A landscape with many valleys, sampled at points; each row gives a point and its height.
From any point a ball rolls to the lowest of the 2 points nearest to it. It stops when none of these is lower. Distance is the straight distance between rows; heights are no part of it.
J_564 h=6.86: [ 56 119 106 132 120 117 135 152 136 145 146 141 105  56 112 150 161 117
 148  94 100 154 153 197 130 111 132]
J_684 h=0.33: [108  82 130 107 145  68 166 173 178 133 116 110 131  63 130 167 104 174
 143 107 117  62 153 153 133 129 154]
J_638 h=3.80: [132 164 159 178 136 148  98 118 118 139 138 118 185 178 135 127 131 119
 192 176 168  99 131  66 116 163  87]
J_473 h=3.55: [140 152 124 100 115 142 145  77 105 145 124 138 177 133 121 124 159 137
  90 149 138 186  99 128 125 142  78]
J_456 h=4.43: [115 180 133 179 109 172  97 129 108 120  92 102 169 139 113 156 165 136
 218 156 132  96 151  61 116 172  98]
J_113 h=3.19: [128 185 120 160 142 125 103 133 120 156  66 118 179 135 101 126 156 137
 161 134 147 148 116  91 115 157 106]
J_756 h=2.67: [167 166 130  67 132 141 108  54 104 117 130 136 181 180 119 124 127 141
  78 182 118 218 102 139 121 144 124]
J_759 h=5.20: [137 165 124 145 151 111  92 153 192 161 166 105 110 155 134 114 117 112
 146 104 132 116  88  90  96 148 145]
J_127 h=5.71: [160 138 139 164 142 153 154 124 134 168  74 118 179 158 134 132 156 138
 159 153 133  91 159  69 162 141  84]
J_840 h=7.13: [171 115 129 108 167 136  83 199 149  96 123 109 119 137 152 111 106  76
 114 159 164  57  98 141  92 144 135]
J_537 h=5.21: [ 64  69 121 145 147  98 153 183 131  94 141 141 163  94 160 193 148 121
 154 121 133  72 156 172 114 171 145]
J_982 h=6.88: [153 163 116 116 121 219  77 136 144 138 142 120 102 166 118 106 108 169
 137 144 153 158 113  75 114 113 131]
J_828 h=3.41: [113 152  88 149  88 125 140  51 149 116 194 163 132 133  90 135 123 126
 133 109  55 200  74 164 169 151  90]
J_468 h=4.64: [ 68  68 139 147 132 123 155 162 118 124  94 126 164  92 169 149 163 135
 131 110 148 106 143 162 135 126 142]
J_866 h=2.59: [ 63  91  97 164  89  82 166 112 159 154 139 136 150  91 145 156 134 168
 164  64  67 131 144 135 124 163 114]
J_879 h=4.85: [101  91 124 203 161 121 177 152 102 140  88 106 146 136 184 158 121 150
 152 138 134  73 154 140 127 167 120]
J_839 h=1.60: [118 123 120 121  99 115 126 108 119 169 162 142 123 151 116 134  80 106
  96  80 116 157 107 133 115 102 119]
J_607 h=6.79: [153  79 137  80 164 143 142 169 169 111 137 160 118  49 145 121 140 129
 110 120 139 116 138 164 138 115 148]
J_516 h=6.26: [146 196 109 155 124 156 122  97 134 144 114 127 140 151 121 103 126 154
 155 160 128 211  99 120 137 159 128]
J_450 h=1.59: [ 85 170 135 185 115  93 153 109 114 144 126 101 167 127 121 142 120 173
 183 158 136 156 115 144 125 145  76]
J_414 h=4.40: [157 134 125  84 123 152 104  45  51  67 171 140 104 157 139 107 128 134
  75 103  94 182  90 143 148 128 117]
J_835 h=7.39: [ 95 108  86 102  94  95 144 147 145 136 172 171  93  73  76 158  67 106
 148  76  83 130 157 187 126 111 145]
J_507 h=1.48: [138 105 167 117 141 143 121 148 168 133 152 148 119 147 120 155  74 105
 106 115 180 125  97 125 109 106 163]
J_472 h=5.70: [152 148 130  99 133 153 105  57  83 140 154 127 101 151 103 114 110 133
  53 146 114 164 131 137 152  69 125]
J_37 h=4.34: [116  84 121 175 134 141 174 142 103 149  66 130 140 139 150 154 129 118
  92 162 161  74 148 101 138 136 132]
J_339 h=7.15: [131 142 112  95 135 157  86 173 129 137 157 100  74 156 130  85  81 152
 112 134 160 150  96 124 113 106 126]
J_968 h=5.55: [ 99  71 123 126  86 130 159 147 111 112 128 173 109 109 159 144 149  84
 155 103 116 101 174 153 131 109 148]
J_224 h=6.62: [168 105 134 115 161 162 118 141 150 120 138 133  96 148 133 125  90  81
  66 150 133  61  89 112 123  80 132]
J_72 h=4.67: [ 69 122 135 195 142  87 135 137 103 156 126 177 177  64 157 170 124 101
 152 110 125 103 135 139 123 113 153]
J_713 h=3.40: [ 97 105 141 152  93  85 181 104  98 131 119 122 112 115 138 138 145 153
 141 111 124 121 119 145 143 105 141]
J_673 h=1.37: [103 115 108  92 108 140 123 120 153 101 175 158  89 112 106 130 124  92
 109  63  57 147 103 172 107  97 124]
J_710 h=3.82: [164 178 130  76 147 139  68  74 105 123 130  92 148 196  90  88 165 122
 129 184 140 147 106  67 160 168  91]
J_48 h=5.40: [116 161 127 167 157 134  81 198 124 163  91 146 164 128 126 128 110  84
 165 127 158  76 116  72 107 144 121]
J_983 h=4.44: [182  83 101  58 118  80 114 179 133  62 125 156 114  65 147 109 112 120
  69 123 111 131 171 174 109 113 192]
J_445 h=6.17: [144  62 135  55 114 132 126 160 122  86 155 149  86  89 150 120 146  61
 132 146 125 100 166 201 138 108 152]
J_955 h=5.01: [147 119 134 134 111 131 134  75  63  87 151 144  79 154 117 123 124 108
  96  80 104 144 111 151 124 130 130]
J_45 h=7.42: [149 112 109  72 154 127  91 191 160 122 146 103  69 112 124  92  93 139
  87 144 160 134 155 156 101 108 138]
J_764 h=4.93: [128 170 114 173 138 174  97 193 123 133  85 114 138 117 118 134 148 120
 194 148 132  63 150  51  89 161 119]
J_144 h=5.54: [129 152 131 189 143 144 123 165 171 142 140 111 117 169 147 127 120 149
 185 128 158 118 104 101 102 153 143]
J_650 h=4.25: [ 88 144  97 148 131  60 144 165 172 151 137 118 108 125 116 129 113 124
 117  97 121 102 115 142 115 146 107]
J_691 h=5.30: [115 112 143 194 151 104 180 134 117 157  75 114 182 153 153 157 140 142
 164 120 135  83 141  76 153 177 102]
J_401 h=2.56: [128 121 114  73 115 136 103 155 159  94 163 149  82  70 137 109 122 130
  77  70  89 173 110 167 106  94 159]
J_569 h=4.08: [ 56  86 134 169 128 104 161 103  94 153 121 139 177  77 155 181 166 138
 153  94 131 112 129 151 147 147 157]
J_922 h=2.08: [151 154 129 133 151 153 129  75 105 116 105 111 129 170  88  99 168 157
 118 182 152 125 157  66 150 145 131]
J_351 h=3.59: [127 132 130 103 124 140 102  54  74 106 161  95 110 195 134 117 118 139
  74 141 130 201  83 162 122 127 102]
J_964 h=2.10: [115 155 136 182 178 136 138 143 135 169  75 134 148  97 108 134 150 151
 139 110 125 137 144 127 139 137 131]
J_581 h=0.21: [127  87 149  69 109 141 117 133 150 119 164 136 119 148 113 130  79 126
  68  83 159 141 107 130 109  99 125]
J_403 h=4.91: [144  66 143  77  81  94 133 155 111  94 100 161  86  68 130 114 116 118
  99 103 100 119 186 172 113  88 173]
J_915 h=7.68: [115  98 120  76 126  93 126 197 156 115 120  99 108  78 144 100 133 171
  86 123 148 130 163 154 121 114 119]
J_548 h=2.97: [139 163 151 130 147 144  90  89 125 135 113  84 147 182  95 117 179 120
 177 171 156 113 141  72 148 173 117]
J_83 h=4.55: [169 153 117  91 153 144  52  69  82 103 144  93 111 180 113  73 118 155
  95 149 143 165 102  80 149 116  93]
J_246 h=7.57: [158 134 151 125 105 163 144 107 118  95 124 136 141 154 150  99 144 142
  71 149 126 179 127 133 143  56 119]
J_320 h=6.22: [142 145 132 191 125 152 166 112 142 160 159 154 120 130 162 137 109 137
 168 112 137 171 125 145 133 117 144]
J_421 h=7.59: [127 134 127 130 170 141  88 159 138 145 104  98 104 160  99 106 145 110
 158 122 168  67 147  50 139 161 128]
J_423 h=7.08: [130  96 144 106 127 147 127 124 133 133 146 138 119  75 152 108 158 134
 101  89 156 139 146 134 140 121 121]
J_536 h=2.60: [167 130 183 105 132 158  81  67  66 117 133  94 138 198 125 124 108 125
  79 165 158 165  86 129 124  98 119]
J_361 h=8.24: [143 156 161 115 107 156  55 149 133 133 116  76 113 147 108 122 100 121
 154 134 138  83  73  81  85 126 100]
J_264 h=5.18: [130 114 108  95 155 145  54  84  94 130 167 101  93 176 122  83  95 144
  53 132 100 169 113 104 136  77 101]
J_437 h=6.59: [161 193 136 136 104 179  84 134 112 116 113 103 116 191 100  99 120 153
 168 165 136 196 127  77 116 150 122]
J_92 h=2.40: [140  91 142 127 132 142 155 140 150 135 150 173 115 146 132 175  78  77
 119 114 123  84 134 150 126  91 155]
J_578 h=2.68: [103 153 135 142  87  98 180  90 114 113 138 119 159 164 129 131 150 145
 145 149 138 164 119 142 156 126 115]
J_781 h=7.33: [140 107 129 117  90 140 157 103  98 118 135 137 126 107 171 114 176 124
  83 119 144 158 120 130 116  85 116]
J_104 h=5.24: [120 120 125 130 100 136 161  48  68  89 134 152  99 120 115 140 186 105
 140 118  97 154 132 155 136 140 157]
J_372 h=3.71: [131  97 105  97 110  85 164 174 155 120 151 133 106 115 145 130 111 105
 117 106 142  87 122 133 122 127 137]
J_838 h=7.36: [151 117 142 122 162 119 109 175 145 146 127 116 101 167 131 128 104  93
 128 122 160  54 128 110 112 142 111]
J_882 h=5.19: [112 154 116 181 167 115 123 164 118 171 121 165 157  88 141 151 119  94
 130 142 167  89 116 110 112 133 155]
J_153 h=4.26: [114 176 113 163 155  98 158  80 134 162 130 118 203 144 146 134 177 133
 153 158 121 138 118 105 161 155 102]
J_674 h=4.90: [127 203 141 143 145 111 148  68 127 111 129 135 217 153 111 146 140 127
 149 204 119 124  95 132 144 150 113]
J_311 h=7.16: [ 55 117  90 124  74 121 144 130 120 121 176 159  87  93  98 146 122  91
 189  92  92 132 162 182 117 131 144]
J_593 h=6.49: [102  93 117  69 131 131 131 176 140 108 136 163 101  48 145 136 163 109
 137 103 124 126 164 204 120 117 159]
J_312 h=3.24: [137 112 157 122 169 126 134 208 175 147  63 137 152  84 128 144 113 132
 126 156 142  72 159 131 114 121 139]
J_687 h=4.13: [121 166 110 150  84 101 166  30  98 125 154 161 149  96  99 146 155 122
 153 121  61 179 103 174 151 170 109]
J_727 h=5.90: [144 176 151 179 133 159 136 125 117 144 138 133 122 166 127 123 108 140
 154 148 161 154 108 111 137 114 136]
J_822 h=5.23: [103  32 119  76  70 125 147 164 121  93 105 157 110  89 149 127 157  83
 116 119  96 103 207 155 106  93 169]
J_330 h=1.34: [176 171 159  87 124 170  85  77  96 126  99 107 175 182 127 121 127 126
  96 214 136 173  99 109 111 114 131]
J_286 h=3.22: [138 179 145 164 168 139 136  94 129 157 108 151 139 126  78 116 143 141
 120 107 115 167 119 142 146 158  94]
J_517 h=7.84: [152 104 144 103 112 143 131 138 121  52 144 148 118 144 153  98 119 152
  37 103 121 141 132 108 136  62 124]
J_753 h=6.52: [148 119 150 153 117 118 149 104 139 145 122 141  79 115 132 123 100 126
 137 103 107 163 150 169 111 114 156]
J_892 h=6.06: [181 134 141 145 154 182 140 160 147 147  73 130 123 167 131 101 122 126
 132 140 145 103 153  76 143 114 116]
J_212 h=4.73: [ 74 132  99 154  96 103 169  57  83 126 133 154 147  83 106 154 182 131
 165 114  78 170 143 151 165 152 158]
J_926 h=3.66: [123 159 126 153 150 102 163  93 152 179 119  93 139 146 125 114 175 151
 152 153 119 127 133  78 182 134 140]
J_135 h=4.79: [131 141 108 142 141 116 132 143 150 115 134 115 100 155 127 105 136 134
 104  97 131 129  96  98 120 140 130]
J_679 h=6.87: [150  95 130  77 166 143  82 169 156  92 146 124 124 164 152 154  69  81
  75 161 141  82  74 146 111 119 142]
J_422 h=3.89: [117 108 125 167 108 118 179 126  94 138 100 122 145 118 140 139 148 158
 127 132 178 110 108  90 155 124 142]
J_931 h=3.87: [141 187 124 146  98 138  89 120 111 136  67 109 157 161  96 129 152 128
 189 126 110 143 150  50 109 190 105]
J_877 h=2.99: [159 158 127 115 137 101 141  60 139 147 125 111 138 161 115  85 163 172
 115 156 144 172 152  83 196 135 146]
J_63 h=6.08: [143 142 128 125 117 110 134  98  78 142 129 108  95 146  96  99 112 149
 108 151 162 146 123 121 147  72 125]
J_125 h=7.88: [122 127 149 104 125 117 106 187 167 117 101  79 106 100 122  72 140 191
 118 127 149 114 155 101 146 105 104]
J_765 h=5.86: [130  73 125  89  71 152 137 126  95  89 155 154  77 135 171 110 138  70
 141 111 105 117 145 157 115  97 152]
J_184 h=8.07: [135 170 154 113 113 161  63 160 144 122 104  59  94 125 102  88 148 160
 155 139 154 116 127  86 115 110 105]
J_932 h=1.62: [ 93 106 123 161 173 110 149 183 161 170 121 101 146  57 142 157  96 158
 179 136 118  61 162 155 113 147 115]
J_867 h=4.07: [138 191 122 152 141 114 147  50 122 134 145 140 161 117  90 121 134 148
 134 137 105 181  93 169 145 182  75]
J_443 h=2.55: [ 85 130 116 153  88 126 131  98 180 116 191 166 107 107 102 142 143 108
 158  74  66 177 104 173 137 134 114]
J_998 h=2.61: [143 146 133 105 141 152 106  91 125 174 145 123 148 170 126 130 106 125
  93 113 129 166  98 105 117 121  97]
J_797 h=6.37: [194 112 142 135 172 152 122 169 158 107  90 136  95 156 133 102  97 110
  82 161 113  81 149 119 140  91 138]
J_773 h=1.58: [100  83 113 130 120  56 168 154 169 136 106 124 113  88 128 144 116 169
 130  69  72 121 153 152 116 158 141]
J_540 h=2.62: [ 69 133 101 167  95  88 167  91 134 154 126 103 185 102 155 157 151 188
 163 123 112 145 116 129 136 171 106]
J_551 h=2.57: [113 116 137 148 149 138 113 193 145 173  72 104 161 102 134 159  98 157
 171 148 154  51 164 106 122 135 126]
J_124 h=3.81: [192 103 123  62 144  89 137 184 163  78 137 145 127 102 130 151  80 100
  96 140 119 129 120 179 115 111 180]
J_452 h=5.69: [141  76 122 126 134 102 161 177 150  88 153 154 117  82 168 168 118  87
 159 122 143  60 158 181  95 166 155]
J_80 h=3.14: [148 100 125  83 113  97 130 154 149 115 168 128  83 133 127 147  91  89
 103 123 110 119 130 168 114  95 175]

For each start below, name the point where the ball stops.
J_679 | J_450
J_246 | J_80
J_63 | J_922

Call two points neighbours if one is among the 2 nearest of the other. Go from one point of each pair to the other, from neighbour to neighbour, staying as low as possible. Name the highest point that can't be avoided.
J_569, J_673 | J_48
J_673, J_330 | J_473
J_964, J_673 | J_687
J_673, J_922 | J_456
J_450, J_684 | J_540
J_673, J_581 | J_80
